Points on a hilly landscape, in no order, each with its height.
From any point a climber takes the steepest step (rise divided by distance) to one of its 3 nearest points. It stops when none of these is higher. Distance is the straight distance between rows; heights are no part of it.
k_878: [ 49 -40 -10  49 -44 -21   8  46  -6 -56]  h=7.02
k_312: [-68  38  10 -52  13  64   2 -27  20  46]  h=5.09
k_303: [ 32   8 -69  32  -6  57   0  -8 -29  44]  h=6.23
k_408: [ -5  -2  70 -20  43 -84   4   5  21 -35]  h=2.96
k_989: [ -5  22  46  -4  -8 -28  -5  48  10 -30]  h=5.06
k_946: [ 36 -47   7  39 -50 -32   6  57  -8 -59]  h=6.55
k_939: [ 39 -14 -84  44   9  24 -39 -44 -28  11]  h=6.85
k_108: [-11   1  62  -3   1 -62   2  47  16 -51]  h=5.75
k_28: [-108   16  -25  -93   -6   85    9  -68   12   47]  h=1.24
k_484: [ -9   9 -90   5  -8  86   3 -21 -46  74]  h=6.98
k_110: [-22  14  45 -58  49 -10  25 -60  36  43]  h=0.74
k_391: [-55  43  14 -44   7  56   3 -10  14  39]  h=6.02
k_620: [-45  40  34 -41  12  39  -8 -19  20  36]  h=5.27
k_333: [-12  22  64 -22  20 -45  -2  23  30 -30]  h=4.06
k_569: [ 24 -21  53 -27  67 -92  56 -36  26  11]  h=1.83
k_235: [-51  18  32 -68  28  30  16 -68  40  44]  h=0.34
k_574: [  8  -4  61 -27  60 -88  32 -29  23 -11]  h=1.84
k_479: [-17  30  58 -23  21 -30  -3  16  26 -17]  h=4.78
k_441: [  11   -2 -103   12   29   38  -71  -76  -58   62]  h=4.42
k_107: [ 57 -78 -24  56 -42 -29 -14  13 -11 -64]  h=4.54
k_953: [  2  26 -52  15 -17  70   6  12 -20  50]  h=5.43
k_130: [ 55 -34 -34  51 -38  -8  -1  17 -11 -39]  h=7.05
k_474: [ -7  33  -9   8 -14  51   3  19  -5  26]  h=8.04
k_929: [ 18  23 -39  25 -16  46   2  23 -10  20]  h=6.07
k_661: [-33  25 -69 -11 -23  92  12 -10 -40  72]  h=6.39
k_423: [   0  -23   66  -20   56 -105   27  -11   19  -33]  h=2.43
k_22: [ 47 -31 -74  56   4   0 -56 -44 -19 -17]  h=8.30
k_396: [ -9  18  63 -33  49 -66   2 -17  32 -14]  h=1.58
k_733: [ 32   9 -23  31 -26  12   5  36   1  -7]  h=7.70
k_847: [ 52  -8 -64  47  -7  28 -16  -3 -24   6]  h=7.38
k_219: [-82  33  -3 -66  -3  78   2 -34  11  49]  h=3.45
k_390: [-17  38  34  -9  -4   7  -9  23  17   2]  h=8.33
k_732: [  9  -8  33  21 -34 -39   6  66  -2 -48]  h=8.15
k_375: [ 13  -5  55 -38  63 -72  43 -35  28  18]  h=1.77
k_67: [ -8  10  67 -20  20 -57  -4  26  23 -38]  h=4.29
k_815: [ 54 -27 -62  61 -16   1 -18  -7 -13 -23]  h=7.58
k_537: [ -2  -9  56  13 -31 -52  12  65   5 -61]  h=7.44
k_46: [ -15  -17   72  -19   40 -103   10   13   16  -49]  h=8.29
k_546: [ 22  26 -12  24 -20  25   7  34  -3   2]  h=6.74
k_549: [  53 -101  -13   61  -53  -40  -13    9  -16  -75]  h=4.64
k_806: [-31  45  22 -28   0  40  -7   4  20  28]  h=5.67
k_949: [ 14  -1 -94  21  -3  70 -15 -37 -49  69]  h=7.85
k_336: [-26  46  24 -15  -3  30  -1  21  19  16]  h=6.40
k_831: [ 47 -80  -8  48 -58 -37   7  35 -16 -69]  h=5.62
k_784: [ -8 -32  65  10 -26 -70  12  67  -4 -70]  h=6.22
k_761: [ 42 -11 -14  43 -39  -3   6  51  -6 -34]  h=7.69
k_278: [ 13 -42  39  25 -56 -45  16  71 -12 -66]  h=7.18
k_55: [ 61 -64 -48  56 -21 -19 -40 -18 -14 -57]  h=3.84
k_140: [-26  43  39 -21  10  22 -10   8  23  14]  h=6.50
k_281: [-96  37 -27 -61 -11  90   8 -22  -4  53]  h=1.85
k_189: [-50  38 -14 -22 -14  84   0  -1  -4  47]  h=7.92
k_204: [-15  34  42  -8   4  -8  -4  32  22  -9]  h=6.57
k_401: [ 65 -58 -34  53 -38 -21 -11   6 -15 -51]  h=5.89
k_205: [-67  30 -54 -33 -26 101  17 -11 -32  67]  h=5.20
k_144: [   7  -19   62  -19   70 -108   45  -20   23   -9]  h=1.91
k_71: [ 30  -7 -93  32  21  35 -50 -54 -40  42]  h=3.80
k_297: [ -7  15  58 -49  47 -33  21 -44  42  19]  h=1.23
k_504: [  15   -7 -106   17   18   45  -42  -61  -50   66]  h=5.79

Two climbers start at each pair of points below. Name the first point that both come to, or write never.
k_401 and k_878 | k_761
k_946 and k_107 | k_761
k_281 and k_661 | never
k_67 and k_784 | k_537

Where does a climber stop that starts at each point below?
k_71 | k_22
k_297 | k_46
k_235 | k_391
k_806 | k_390
k_110 | k_46
k_847 | k_22

Call two points neighbours if one is among the 3 nearest of the other. Go from one point of each pair to the other, from neighbour to neighbour, staying as high as possible. Name the lowest point that can't be avoided.
k_733 and k_474 | k_546
k_474 and k_732 | k_946
k_949 and k_732 | k_303
k_391 and k_390 | k_806
k_733 and k_46 | k_67
k_733 and k_22 | k_130
